Each row is a point on a tangle of strands that fork and nearly touch. The rows are in no order.
Two points are linked if the straight distance between their rows is under 114. Some points are linked to none.
q_704: [  1.6  11.5  29.5  -5.6 -18.7 -45.8   6.9  26.8  15.5  -1.3  63.8   2.7
 -31.9 -10.5  14.9  19.0 -19.8 -11.0 -20.1 -18.7 -12.5  34.3  13.0  19.4
   7.0  20.2 -24.5]
q_4: [-18.4  12.9 -10.2   1.5  53.5  -9.6  -1.3  -7.7  -4.7  25.5 -44.4  37.6
  28.9   7.1 -21.8  21.1  17.2  21.8   1.9  -7.5 -27.6  15.3   3.0  26.9
 -12.4  40.2 -41.9]
q_863: [-40.4 -11.6 -36.8   2.0  18.1 -16.8  -7.3 -16.9  36.7   5.6  12.8 -11.0
  25.1 -62.3 -32.4  -4.6  -2.7   0.3  -6.6  10.5  11.0   1.3 -17.9 -52.5
   6.2  14.9  37.0]
q_930: [-23.7 -11.2 -14.8   4.2 -12.8  27.0  -8.2  50.3  14.9  24.5 -42.5  11.4
  24.8  15.8   3.4   1.0  16.4 -62.6  12.7  22.9  -2.1 -49.3  -9.0 -10.4
 -42.6  50.3   3.9]
q_399: [  0.4 -19.7 -21.4 -12.4 -27.8  -0.4  37.1 -37.9  22.0  26.0   0.1   9.1
  20.8  60.2  -4.3 -17.3 -22.9 -45.2  20.2  18.0 -14.3 -19.2  24.8 -39.9
  -2.6 -46.9  -2.2]
q_335: [  8.6  15.4  19.8 -24.6  -8.1  -6.3  33.1   2.4 -42.9 -22.7 -26.6  23.4
  -9.2   5.9  25.7  60.4 -32.7  41.0 -19.8  21.4   6.4   8.3  10.2   0.0
 -35.7 -11.0 -20.9]
q_915: [-20.1  -7.7  20.3  24.8  20.4 -19.8  20.4  14.1   0.3  -8.8  -8.6   0.6
   3.1  51.3  25.1 -10.2  13.1  20.4  49.8  18.0  39.1 -34.6 -11.3   0.9
 -22.1  23.5 -65.7]
q_453: [ 36.4 -26.4   4.3  14.9 -22.8  28.3  -7.0 -36.7 -29.4 -15.5  34.2  -9.9
   3.3  28.6  10.3 -21.6   8.7   3.3  21.8 -10.1  35.1  18.0 -64.8 -42.0
   4.3  20.1  23.4]
q_176: [ 40.3  10.2   6.5  42.6  23.1 -32.8  36.3  24.9  49.7  27.5  24.3  14.6
  39.7  35.6  -9.2 -36.9 -13.0 -17.9  -9.1  16.4   6.7  30.2  34.0   5.7
  13.6 -16.9   3.7]
q_564: [-11.3   1.6  13.6  37.4  46.9 -40.7  10.1  -4.6 -18.6 -57.8   2.6 -40.0
  -9.8   9.9 -24.4  15.9  27.6  52.6  -5.1  16.1  52.4  19.0  -7.1 -61.1
 -15.0  -6.4 -40.7]
q_904: [ -9.3  -3.5  -0.6 -42.6  58.5 -23.5  16.1 -41.4   3.3   7.2  13.8   1.5
   1.1  14.6 -12.5  15.3 -20.7 -14.3 -34.4 -40.0 -59.6   4.3  35.0  39.5
 -10.9  -0.3 -14.4]
q_662: [ -2.3  -9.3 -21.0 -22.2  12.3 -36.5  28.7  20.1   6.5   8.1  41.5  -7.1
  16.7   6.9 -31.4  -4.2  -2.0 -49.8 -13.4  12.6  -3.5  27.8  -1.9 -51.0
 -53.9  32.8  -6.5]
q_575: [ 44.7 -34.1  12.5  24.0 -13.9   7.6  29.8  -5.5  -8.6 -31.1  83.4 -29.2
 -12.6   6.8  -7.9 -25.9   2.4  -1.3  -5.9   4.2  50.2  17.5 -46.2 -23.3
   7.3  10.6  40.7]
q_540: [ 25.1  32.0  11.7  31.3  14.0 -30.2  13.6  28.7  64.4  55.9   8.4   5.9
  33.4  44.0  -4.9 -57.9   6.4 -70.3  -3.8 -13.6 -27.7  24.5  17.4   3.8
  -1.1  -6.7  29.6]
q_519: [ -0.7  31.0 -22.6  22.9 -13.6   5.6 -61.9  -4.0   6.8  47.2 -11.4  19.0
  19.0 -41.3   7.6 -15.3 -14.6  29.2   8.2 -53.6 -33.4  20.0 -16.4  -4.2
  18.9   6.3  -4.8]
q_983: [ -6.5  18.1  10.4  39.9 -18.8   1.3  32.7  23.4  50.2  22.2  -5.9  15.5
 -11.6  12.5  -4.6  -4.9  15.1 -11.2   9.4  14.7  -7.4  -1.2  57.1  59.8
  40.2 -34.1  -2.6]
q_758: [-42.2   3.2 -19.8   3.6 -51.9   3.0 -50.7  47.5   9.3  22.9  17.5  -1.0
 -37.8 -58.7 -17.1 -26.1  38.3 -16.7  34.2 -20.3 -15.9   5.9  -3.3   9.3
   4.1  26.8 -16.8]
q_234: [ 18.5   2.6  25.1  27.3  11.4 -32.0  21.0  16.8   9.1  19.8  15.2  19.1
   9.8  49.1  40.0 -19.5 -12.7   8.8  16.6   4.9  12.6  -9.1  -2.1  16.5
  11.9  -2.8 -64.2]
q_499: [ 11.7   5.3   5.1 -29.0 -14.3  -7.7   8.1 -13.1  12.9  12.8  12.0 -10.4
  -5.9  25.1  -3.8 -29.6 -22.8 -70.1  -0.4  -5.0 -10.5  -0.7  19.0   4.6
  12.9 -36.3   2.1]
q_114: [ 45.2  40.4  20.4   3.7 -15.0 -20.0   6.0  43.7 -30.5   1.9  32.9  -5.7
   6.5   3.9  26.1   3.2   1.3 -33.3 -40.1  10.9  -4.3  38.4 -59.3  -8.0
 -22.6  47.4 -13.4]
q_55: [ 37.2  -6.4  -2.8 -23.7 -20.2  -5.7  12.2 -17.7  -1.3   5.7  40.8   9.2
  13.6 -15.7 -17.4  -4.2 -49.3 -18.6 -24.7  -4.4 -15.7  45.6 -19.0 -40.0
  -7.1  -5.8  42.4]
q_545: [-36.3   0.0 -14.8  -6.6  56.3 -38.6  19.2 -21.8 -19.8 -40.4   3.9 -35.3
 -21.4   5.5  10.9  23.9 -17.5  41.8 -11.6  34.5  32.2  -8.4  -0.6 -50.1
 -41.4 -10.1 -14.3]
q_897: [-16.8  20.0   9.5  16.7  21.6 -45.7 -11.7  -3.4   7.3  -1.3 -25.5   4.9
  26.5 -12.3  -6.3  -7.6  -2.5  36.7  13.6  -2.7  37.1  15.2  -6.1 -39.2
  25.8  -6.9 -68.1]
q_997: [-29.6  -3.2  -4.5  26.4 -22.6  14.5  17.4  31.2  17.6   5.7 -37.6  15.2
 -22.4  22.8   6.9  13.4  25.3 -14.8  34.0  20.3  15.3 -27.4  48.3  36.1
   0.8 -13.8 -12.6]
q_572: [-22.1 -40.4 -29.5 -35.7  16.4  22.4   8.4 -18.1   4.8 -13.0 -16.4  13.5
 -15.7   0.1 -32.3  18.9  14.0 -27.2   5.1  -2.1  -6.0   6.4  51.0   9.8
  -9.8  -3.4  42.2]
q_857: [ 49.7  21.7  21.8   5.5  -8.0 -11.3  -0.3  47.2 -17.9  23.6   7.5  34.4
  20.0  -5.5  39.1  16.6 -34.4  -9.4 -43.6 -12.6 -15.9  23.0 -25.1  17.2
  -8.1  31.5 -18.7]
q_940: [-30.7  15.3 -10.3  32.7 -49.3   6.1 -60.1   1.8  22.4  27.1  20.5  -3.6
 -11.4 -53.6 -19.8 -17.7  17.5  19.2  22.6 -41.7 -19.8  15.2 -23.0 -21.7
  31.0   2.4   3.1]
q_958: [-33.7  27.1  -3.8 -20.3  49.8 -41.6  36.3   3.5 -19.0 -24.4   4.5 -13.9
 -26.8   6.7 -15.3  44.1  16.8  -3.2 -34.0  26.2 -16.4  28.7  12.4  -2.4
 -51.6  22.9 -18.4]
q_16: [  6.8   7.9 -32.7   1.5  24.1  29.7 -68.6 -30.3 -30.7  22.4 -29.1  22.5
  22.3 -17.2 -11.7 -14.9  13.4  53.6  12.7 -47.3 -47.2   9.4  -9.5  11.1
  23.3   2.1  -8.8]
q_250: [ 20.1  18.0   1.7   8.7  -8.4  -4.3 -23.4  -7.4  -9.7  53.3 -11.1  19.6
  20.2  22.6  51.3 -33.1 -23.3  -0.1  24.7 -18.9 -10.5  -4.3 -55.7 -20.3
  -3.0  10.3 -35.2]
q_362: [-57.2   3.1  -0.9  -1.2  33.6  -6.4  -7.2 -24.3  -7.6 -31.0 -35.7 -21.2
 -36.1  11.6  11.7  20.0  15.9  25.5  22.0  13.5  25.2 -17.3   9.1 -13.5
 -16.8   0.1 -17.7]
q_369: [-20.5  15.5  -3.9  37.9 -14.8 -20.6  -6.7  16.2  45.9  15.3  22.4   5.0
   0.8 -49.2  12.2  17.7 -26.2  41.1 -17.1 -12.0 -11.2  -2.1  11.0  23.6
  34.2   1.6  -5.3]
q_937: [ 49.1  -5.7  42.8   0.3  36.6 -22.7  34.6  27.6 -21.7  25.7   0.2  45.6
  15.9  73.2  20.8  -6.0 -16.9   8.3 -20.5  18.3 -10.7 -21.3  -6.6  29.5
  -3.4 -23.2 -56.0]
q_281: [-13.3   2.2 -30.2 -28.9  43.9  13.9   9.2 -80.1  -1.2  14.2 -26.3   6.1
  31.9  35.0 -18.4   8.6  16.3  11.9   3.4   2.3 -63.0   3.7  -1.7  -6.0
   5.6  -9.8   3.8]
q_111: [-10.9 -14.3 -16.3 -26.3 -41.7  -2.4  29.1  -0.4  10.2  14.7   2.8  19.6
  -4.6 -19.6 -29.7   4.4 -13.2 -27.2   0.9  32.3 -15.1  28.5  -4.4 -39.1
  -6.4 -10.7  30.6]
q_780: [-28.2  -5.0  -7.6  -6.1  47.1 -46.4  43.2 -29.2  19.6   0.4  17.0   3.8
  -2.0  21.1   2.3  16.3 -24.9  11.8  -8.7  -0.2 -15.6  -8.8  47.5   5.4
 -11.2 -19.4 -36.3]
q_689: [-38.9 -14.9   6.5   7.3  -3.5 -23.8  49.7  52.0  34.6   3.7 -24.8  24.9
   4.6  46.9   3.8  13.5   5.0 -33.2  16.6  23.1  40.6 -17.6  71.6  -4.6
 -29.1 -18.0 -28.7]
q_145: [ 14.5 -23.2  44.1  12.8 -36.2   9.5  37.5  28.8 -22.6 -43.6  49.1 -17.6
 -56.8  20.6  17.5  19.7  16.6  -3.3  -7.0  20.2  25.6 -10.7 -22.0  19.8
 -20.1  14.9  10.1]
q_596: [ 30.0  37.6  29.2  37.3  -4.6 -18.6   0.9  21.0  17.6  28.2  20.0  18.1
  25.1 -15.9  42.1   9.2 -30.2  50.6 -34.5 -17.6 -22.1  14.6 -21.7  30.8
  26.8   3.4 -11.6]
q_164: [-12.2  28.1  10.0 -25.1 -19.2 -45.0  18.0  26.7 -22.7   0.3  23.2  -5.5
 -22.6  11.5  32.4  34.9 -17.8 -37.8 -26.5  17.5 -23.9  -0.7 -13.2 -17.3
 -48.5  20.8 -57.3]
q_500: [ 45.1 -11.0  10.5   4.7   5.2  -0.7   2.6 -35.5   0.3  17.5  25.6  34.3
  19.4   7.3  -3.4  -4.8 -46.9  32.1  -8.8 -40.3 -14.2  54.2 -11.8  -9.0
   7.5  -0.3  32.2]
q_760: [ 29.6  -5.6   7.9  39.8  22.4   9.1  20.3  18.0  37.8  30.9 -28.8  31.9
  31.0  10.6  10.0 -17.3 -21.5   6.1 -15.0  10.6   1.6 -28.0  32.6  53.8
  46.2 -37.4   7.6]
q_769: [-40.1 -12.2  -7.6  24.6   1.1  -9.0 -30.6  51.3  30.2  -1.7  18.4 -17.1
  -0.4 -42.7  35.3   1.2   5.1  -7.6  13.0  -7.0  34.9 -42.9 -21.2   4.5
 -10.9  63.2 -15.2]
q_297: [-30.0  28.5  -2.3  -7.7  24.6 -25.7 -31.6 -36.9  22.5  -8.2 -16.7 -37.3
 -11.3 -13.5 -22.6 -32.5  23.6 -14.5  29.8 -17.8  14.8  12.1  27.7  14.0
  55.1 -33.2 -27.8]
q_112: [ 60.1  31.0  22.2   9.3  36.5  -9.4  21.2 -16.0  -7.1 -14.1  10.5 -31.5
  29.3   0.5   4.8 -37.1  -4.4  13.3 -30.0  18.2  20.4  16.8 -23.5  14.8
  35.7 -34.8  20.0]
q_19: [ -3.2  21.2  19.9  54.0  -3.4  -6.3  15.7  17.3  -0.5 -33.5 -19.8 -28.8
 -12.0  37.5  11.5 -13.4  36.0  13.1  26.1  50.8  57.1 -25.1 -28.3  -2.0
   5.0   7.1 -28.2]
q_598: [-28.5  -1.7   7.8  26.9 -12.2  11.0 -21.1 -45.8  -5.1 -17.8  18.6 -32.9
  -3.8 -21.3   4.2   9.2  14.6  47.3   2.4 -28.2 -10.9 -26.3 -38.5 -22.9
  26.0 -10.6   2.9]
q_629: [-26.5  10.8 -14.0  -6.4  50.7  -2.5 -17.6  -9.6   1.0   9.3  -6.4   5.0
  -5.0 -23.1  -8.4  26.1  11.7  20.6 -18.1 -39.8 -51.9  -5.3  27.2  68.1
  -0.6  25.9 -20.1]
q_245: [ 31.8 -29.2   7.5  52.6  19.4  11.9  54.6  21.1  12.0  11.0  46.8 -10.7
  24.8  85.5 -19.2 -26.9  34.1 -42.1  -8.1  11.4  -1.6 -24.0 -12.0   0.1
 -33.4  18.7   7.9]
q_462: [ 57.6  -1.1  18.4  27.5  43.8 -17.5  16.0  -0.1  30.9  13.6   6.0  13.6
  30.4  13.1  15.6 -55.0 -33.2   8.6  -9.2   5.2  28.2  12.1   7.9  22.2
  48.9 -32.8  17.6]
q_853: [ 17.0  21.8  14.1  26.7 -29.5  22.8 -11.3  15.5 -20.3 -16.6 -40.7  -4.9
  -4.4   3.9  -7.1  -6.9  34.0  -2.9  19.6  29.8  51.2  10.7 -22.9   9.9
  33.4  -3.4  -7.5]
q_354: [  1.5 -29.4 -28.5 -20.2  -1.0  22.8 -26.9  43.8  -0.3  13.0 -67.0  20.8
  18.9  18.6  -6.7  -6.1  -2.8 -59.2  -2.3  -0.5  13.6 -47.8  43.0  13.4
 -16.7   5.2   1.6]
q_470: [ -7.6 -10.2 -36.9  43.1   5.2 -12.9  17.5 -19.4  31.3  14.5  33.7 -12.5
  44.5 -14.1  -5.5 -16.5 -15.2  21.1   2.7  21.0  15.2 -16.7 -36.6 -60.0
  -0.6   4.3  17.2]
q_304: [-25.3   9.3  -0.8   0.8  12.1 -18.9   3.6  12.0  55.7  34.4  26.3  -2.9
  13.1   4.4 -29.6 -38.8  22.4 -62.9  19.6 -22.2 -17.1  20.2  18.2  10.5
  -0.3  22.9   7.6]
q_90: [ 31.2  15.2  24.4 -42.9 -21.7  36.0   4.7  -3.0 -45.1 -29.1 -34.4  18.0
  12.5 -32.1   6.1  58.7 -12.7  55.4 -30.0  13.6   3.7   5.5  18.0  16.7
 -32.2  -5.2  33.2]
q_306: [ 33.9  -1.7  29.9  11.0 -33.2 -38.6  11.7  58.6   3.9  -4.4  75.4   4.5
 -18.8   4.5  15.2  -8.0  -4.9 -22.2 -17.0   4.7  25.1  53.0 -22.2 -17.8
 -10.8  46.7 -14.4]
q_324: [-15.2  -5.5  -5.0  21.6 -15.2 -28.1  61.6   1.7  18.0  -2.6   7.2  22.2
   2.3  48.0 -19.4   9.2   8.5   5.3  42.9  28.0  36.6  19.8  51.3 -21.8
 -11.4 -31.0 -34.0]
q_650: [ -0.1  17.2  15.5 -14.1 -14.8 -23.2 -45.1  13.0 -10.0  -5.7  39.3  -7.3
 -44.2 -20.7  12.7   8.6 -10.9  11.0   3.3 -60.2 -16.0  33.3  29.6  46.1
  16.6  12.8 -37.7]
q_141: [ -6.3 -45.4  -6.5  -8.5  38.0  12.5  -4.7  31.8  -1.4   4.9 -52.2  35.7
   4.7  15.4  16.0  21.5 -26.7  -1.4 -15.7  -3.2  14.4 -51.8  41.1  31.8
 -21.0   3.0  -8.5]
q_142: [-48.8  -3.7  -2.7 -15.9 -46.3   0.3  -2.7  43.9  -8.2   4.3 -12.9   6.0
 -43.5 -60.2   2.5  28.5  12.9  10.1 -14.2  40.9 -12.3   2.2 -44.7 -31.3
 -40.0  29.4  18.5]
q_422: [-46.6  12.9  -2.5 -48.5   7.4 -33.6  23.8 -19.9 -17.1 -13.8  18.7 -24.6
 -47.0  18.7  -3.0  25.6  15.4 -41.3  -0.8  10.6 -28.6   5.3   6.4 -15.8
 -43.3   3.9 -28.7]
q_10: [-38.8  16.8  14.6  14.2  -8.9 -13.7 -27.8 -13.5 -19.6 -20.1  13.0 -24.0
 -16.0 -38.0  15.9  42.1   2.3  47.4 -17.4 -31.3 -18.4 -15.6 -48.1 -20.2
  -9.5  24.3 -34.9]
q_590: [  0.9   5.3 -15.4   4.4  30.3  -2.1 -23.1  11.4  28.7  -1.0 -16.2 -10.4
  16.6 -33.7 -15.1 -30.4  11.5 -26.0  11.9  -3.0  37.7   7.9  23.3  27.5
  42.0  -2.7   9.6]
q_481: [-19.7  26.8   4.6  35.7  11.2 -34.8   9.0   1.5  21.5 -12.2   4.8   1.2
  13.1 -30.7 -16.9  23.1  -2.8  48.5 -24.8  -0.6   8.4  30.8   0.1 -18.2
  25.9  -8.4 -24.5]
q_26: [  9.2  -9.4   7.0 -13.2 -58.2   5.3  26.7  43.6  12.7   2.4   4.9  26.5
  -8.5 -64.5 -15.9  24.7 -31.9   4.4 -33.1  31.5   6.8  20.2   4.5  -5.0
   2.8 -16.1  47.4]
q_538: [-25.4   7.6  -4.9   9.0 -16.0 -24.4  41.7 -38.4   9.4  -1.2   3.4  12.6
 -16.1  28.3  -2.2  24.6 -12.4  33.8  24.4   3.6  -6.1   7.7  35.3  -4.4
  11.7 -46.3 -30.3]
q_441: [ 32.4 -16.2 -12.8 -23.3 -22.3  75.7 -34.5   5.4 -36.8 -34.8 -58.1 -20.1
 -23.0  43.4  12.5 -10.6  19.6 -31.4  28.3  38.5   0.9 -51.8   0.2  15.8
  -7.0   3.6  35.8]
q_230: [  0.2 -22.8 -21.1 -40.9  -8.8  38.3 -51.0 -23.2 -27.8 -43.3  24.7 -38.8
 -23.2 -59.1   2.7  -0.5   2.8  27.3  -3.7 -31.2  -6.8 -30.3   4.2   7.1
   7.3  -5.8  46.8]
q_289: [-57.1  -8.5   2.6  -3.6 -27.2  15.6 -21.8   6.7 -16.9 -23.0   2.0 -11.4
 -43.9 -53.9   1.7  56.9  10.4  54.6 -16.7  -0.6 -15.2  -9.6 -38.8 -34.6
 -33.8  24.0  28.9]
q_119: [ 37.9   7.6  11.4 -83.8 -22.4  24.2 -24.0 -56.0 -16.7  -5.8  15.1 -14.0
  14.4 -26.5  -2.4  -1.8 -42.5   4.1  -6.3 -29.3 -31.6   5.4  38.7   6.6
   0.4 -45.7  35.2]
q_323: [ -2.4  -5.8   4.0 -25.1 -19.4  24.9  14.7  19.7 -21.0 -31.7 -19.1   5.2
 -13.7 -43.1   0.0  45.8 -17.0  22.8 -25.5  35.9  28.3   3.0   0.4 -16.3
 -21.2  -7.6  57.3]
q_449: [-49.1  -1.6  -6.2 -30.2 -42.3 -12.0 -23.0  50.5   4.3  24.2  12.0  -6.3
 -44.2 -57.0   5.7   5.8  11.9 -40.6  -0.8   4.3 -29.0  -9.0 -20.0   0.6
 -29.6  42.9 -14.4]
q_943: [ 40.6  -2.7   0.6 -37.9 -38.8  39.4 -21.8  -6.6 -47.4  -6.8 -44.0  -8.9
 -11.7  41.2  15.7 -25.6   6.6 -61.4  35.1  20.7  23.0  -6.5  -7.0  -0.1
   7.6 -14.0  -2.6]
q_764: [ 49.8  31.1  29.6 -35.5   3.6   6.3  27.6  -5.8 -23.4 -16.5   4.5 -26.6
  26.3  -9.6  10.2  -1.9 -14.8 -20.2 -47.1  20.8  -7.1  -6.0 -13.2  16.0
  -9.1 -19.8  25.3]
q_977: [ 23.0 -15.5 -18.6 -57.3  -6.9  24.3 -31.7 -41.5  -6.3  13.1  -9.2 -10.3
   5.2  11.7   6.3 -28.9 -39.1 -38.9   7.1 -33.7 -39.1 -16.6  42.1  11.7
  18.1 -48.2  16.1]
q_567: [ -0.2 -46.5  28.6 -31.4 -18.2  21.2  49.3  21.3  -6.4 -33.6  18.3  -8.8
 -28.4  16.6   2.5  31.9 -18.5 -15.1 -55.5  14.6  10.0 -49.4  24.6   1.6
 -36.1 -38.1  61.1]
q_996: [  7.7  19.7  -8.9 -48.2 -37.3  38.4 -34.2 -27.4 -18.7  -5.1  11.8 -17.2
 -10.0 -49.7 -23.4  -3.1  12.7  16.1   1.7 -20.9 -43.2   6.8  25.5  22.9
  11.4 -31.2  40.6]
q_551: [  7.2   7.1 -19.8  -2.4 -47.4  64.0 -27.6  -1.9 -16.4  -3.2 -37.5 -23.2
  -3.6  -7.4  10.0 -10.0  28.5  -6.0  19.5  40.2 -15.5 -38.6 -32.8   0.3
  14.5 -10.7  47.1]
q_330: [-40.3  21.2  -1.8  18.8  46.2  -0.6 -21.0 -38.6   5.3   5.4 -53.5 -12.1
   3.5  14.7 -22.3 -11.6  46.8  24.7  29.3 -14.5 -16.1 -14.9  14.9  30.6
  34.9 -18.5 -39.5]
q_920: [  2.2   0.9  -5.7  15.4 -48.9  -3.5 -17.3 -19.3  13.5  45.8  35.7  19.3
   4.8  11.6  30.4 -13.3 -29.9  -7.5  31.5 -35.8 -18.8  19.0 -41.3 -42.9
  -8.1  13.2  -1.5]
q_787: [ 32.1 -11.9  -1.4  -0.5 -31.7  33.0  -3.7 -43.5 -14.1  12.2   7.6  22.2
   1.8  31.2 -15.1 -10.8   7.3  14.0  31.3 -34.3  -8.3  54.8   0.8  -3.7
  26.3 -13.0  26.5]
q_646: [-19.3 -18.0  30.5  22.3  31.9 -19.1 -33.2 -10.4 -19.6 -45.5 -29.7  -2.5
  -0.7 -11.9 -22.6  13.7  21.8  43.5  14.6 -34.4  50.8  16.5 -14.3 -49.6
  14.9   8.7 -55.8]
q_762: [  8.2  24.3  14.1 -33.1 -36.2 -19.9  20.8 -12.3 -36.5   0.2   5.2  18.1
 -13.7  19.7  21.6  40.5 -29.6   0.6  -0.9  -8.5 -22.5  28.2   0.5  -4.6
 -22.8  -5.5 -51.5]
q_307: [  8.6  42.3  10.6 -66.7  23.3 -16.0  33.7  -7.6 -21.3 -23.7   2.5 -43.1
  -9.3 -27.8 -24.8  10.5   9.3 -44.6 -50.9  40.9 -25.4  10.0  -1.3   6.0
 -26.6 -19.5  28.7]
q_72: [  4.0 -51.0  -4.4  -0.8  -4.5  53.6  -3.6  17.8  -0.8 -25.9 -20.2 -15.1
 -20.9  40.2 -11.2 -14.6  31.4 -62.1  18.8  23.6  27.9 -50.8   0.8  11.2
 -17.1  23.5  45.8]
q_313: [-38.7   1.0 -12.0  10.4  21.7 -13.6 -36.1  19.0   0.2 -18.5   3.5   0.6
 -36.1 -43.0  -3.9  27.3  13.1  44.0  -1.4 -43.7   7.3   5.9  42.6  41.8
   4.8  18.8 -31.7]
q_99: [ 13.7 -55.5  18.9 -17.2 -32.5  48.1  13.5  36.8 -12.1 -30.0   7.3 -15.1
 -37.6   6.2  -3.6   9.0   6.7 -41.2 -33.0  20.5  10.2 -56.0  -5.5  16.7
 -21.6   2.5  70.3]
q_738: [ -5.0  17.7  54.1 -11.5  54.2 -13.9 -18.9 -35.1 -33.6 -52.3 -15.0 -29.8
 -14.9  -9.0 -17.3  18.7  25.8  56.7 -18.7 -36.9   3.7   8.6  -1.5  20.4
  25.3 -16.7 -41.2]
q_472: [-19.8  14.5   3.2 -15.2  51.8 -15.5  34.9   9.1  -4.2 -39.6  18.2 -41.2
 -25.5 -16.6 -29.8  16.9  33.4 -21.7 -48.1  40.1  -7.9   4.0  -6.9  13.9
 -27.7  21.5  34.8]
q_460: [ 25.8  -5.0   9.9  11.0  11.2  19.5  10.8  51.1   9.9 -15.9 -10.2  19.5
  -2.3 -44.6  -4.5  30.7  -5.2  16.3 -43.0   4.3  19.1   7.7  44.0  69.1
  16.5   6.6  35.9]
q_965: [  8.6 -47.2  -6.1   7.6  25.1  22.6  21.8  -9.6  -3.6 -18.2 -38.1  25.3
   5.5   7.2  11.5  17.3 -26.0  42.3   2.3  18.0  37.8 -33.0  36.1  18.6
   9.7 -30.3  21.6]
q_592: [-32.6  18.7  -8.8  27.7  37.0  -2.8  34.8 -65.1  10.5   0.7 -12.4 -15.0
  11.7  33.3 -32.1   4.5  43.2  30.3   2.3   1.2 -37.3  -0.2   4.7  18.2
  20.8 -23.0  -6.1]
q_24: [ 65.9  14.0  18.1   2.2  -4.5   9.4  -5.6  12.9 -25.1   0.0 -32.7  12.5
  22.0  15.7  10.7 -46.3   0.1 -26.9  21.3  12.6  64.9  38.6 -25.0  -2.1
  28.5  -5.4  -0.2]
q_239: [  3.6 -24.5 -43.0   1.4  56.8  34.8 -79.0 -15.0 -42.3  -7.5 -16.5   7.9
   6.5  -8.5 -11.3 -38.7  36.4  42.7  23.8 -40.2 -27.1 -27.2  -8.4  29.4
   8.9  31.6  -8.0]
q_581: [ 51.7   4.9   8.2 -17.3 -50.0  23.1 -35.6  22.6 -16.3  12.1  -6.6   1.4
 -14.3  14.1   8.4 -53.9   6.5 -71.2  38.6 -11.9  47.3  32.7 -12.1  -4.4
  16.9   1.3  11.4]
q_634: [ 37.0 -51.0 -17.8   6.4 -32.6  49.4 -30.1 -35.9 -22.1   5.7  11.5  19.8
   5.2  27.3  21.6 -19.2  -3.4  26.5  42.8 -34.5  16.3   7.4 -24.6 -19.7
  20.4   3.8  18.7]
q_524: [  3.7 -12.3 -15.1  -7.1 -59.3  -3.8   0.3 -31.3  25.8  33.8  21.5  12.6
  11.7  26.0  14.8 -31.1 -47.3 -30.5  41.1  -0.4  -7.0   2.9 -12.0 -65.1
   5.3 -32.8  12.0]
q_823: [ -6.2 -36.3 -21.5  38.4  11.7   6.9  29.2 -21.9  20.2  -8.5  -6.1  14.2
  26.6   1.3  -6.2   2.3 -10.9  40.3  15.4  20.2  42.2 -12.4   1.2 -21.9
  12.5  -9.2  18.1]
q_640: [-13.4  26.5 -27.1  -0.3  52.2  -8.8  -0.7 -31.0   9.8  43.5 -41.1  17.0
  53.9   1.3 -10.2  -9.2   1.2  -4.1  -5.7  13.3 -38.1   1.8 -19.3  -7.3
   4.3  11.3 -14.7]
q_390: [-11.9 -31.6 -48.4   5.9  33.4  41.7 -53.3 -16.6 -11.2 -27.4 -12.4 -18.4
   1.1 -44.3  -7.6 -12.5  12.5  38.3   3.7 -17.9  -0.7 -41.4  12.1  21.3
  16.7   8.9  37.5]
q_656: [-39.7 -15.3 -28.5  12.4  -1.5   7.2 -14.2   3.4  61.6  35.2  20.1   9.6
  28.4 -41.5 -52.0 -29.8  22.7 -15.6  34.2 -20.0  -7.1  24.3   0.7 -22.1
   7.0  33.4  37.8]
q_223: [ -6.7  14.0 -15.6   4.4 -30.9  12.6 -14.0  13.3  -7.1  39.7 -26.8  16.6
  24.3  13.3  38.8  11.8 -11.9 -34.9   5.1  11.1 -32.2 -34.7 -42.3 -14.3
 -30.1  34.1 -27.0]
q_870: [  7.9  11.3 -17.1  19.6 -25.6  51.6 -44.2 -34.4  -7.1  14.8 -18.3 -22.6
  20.0 -16.7  21.6 -18.7  12.5  31.1  14.8  -8.4 -24.3 -40.4 -40.9   1.0
  33.3 -20.0  24.0]

Follow the links from the first point to the second, and from the first to the third. Name the last point that the two ways share.
q_567 / q_915 / q_399 -> q_441
q_650 / q_164 / q_863 -> q_462
q_481 / q_863 / q_335 -> q_462
q_99 / q_234 / q_354 -> q_441
q_422 / q_650 / q_281 -> q_629
q_330 / q_965 / q_369 -> q_629

A fork is a point with three links, a tip a point with one. Leave the first point through the second and follow the links. Name the first fork or tip that comes.
q_230 / q_996 -> q_462
q_390 / q_239 -> q_441
q_564 / q_646 -> q_629
q_762 / q_335 -> q_575
q_650 / q_704 -> q_362

A fork is a point with three links. Follow the links from the first point to the second and name the forks in between, in order.
q_519 / q_997 -> q_462
q_99 / q_230 -> q_441
q_704 / q_965 -> q_629 q_462
q_965 / q_481 -> q_462 q_629
q_646 / q_281 -> q_629
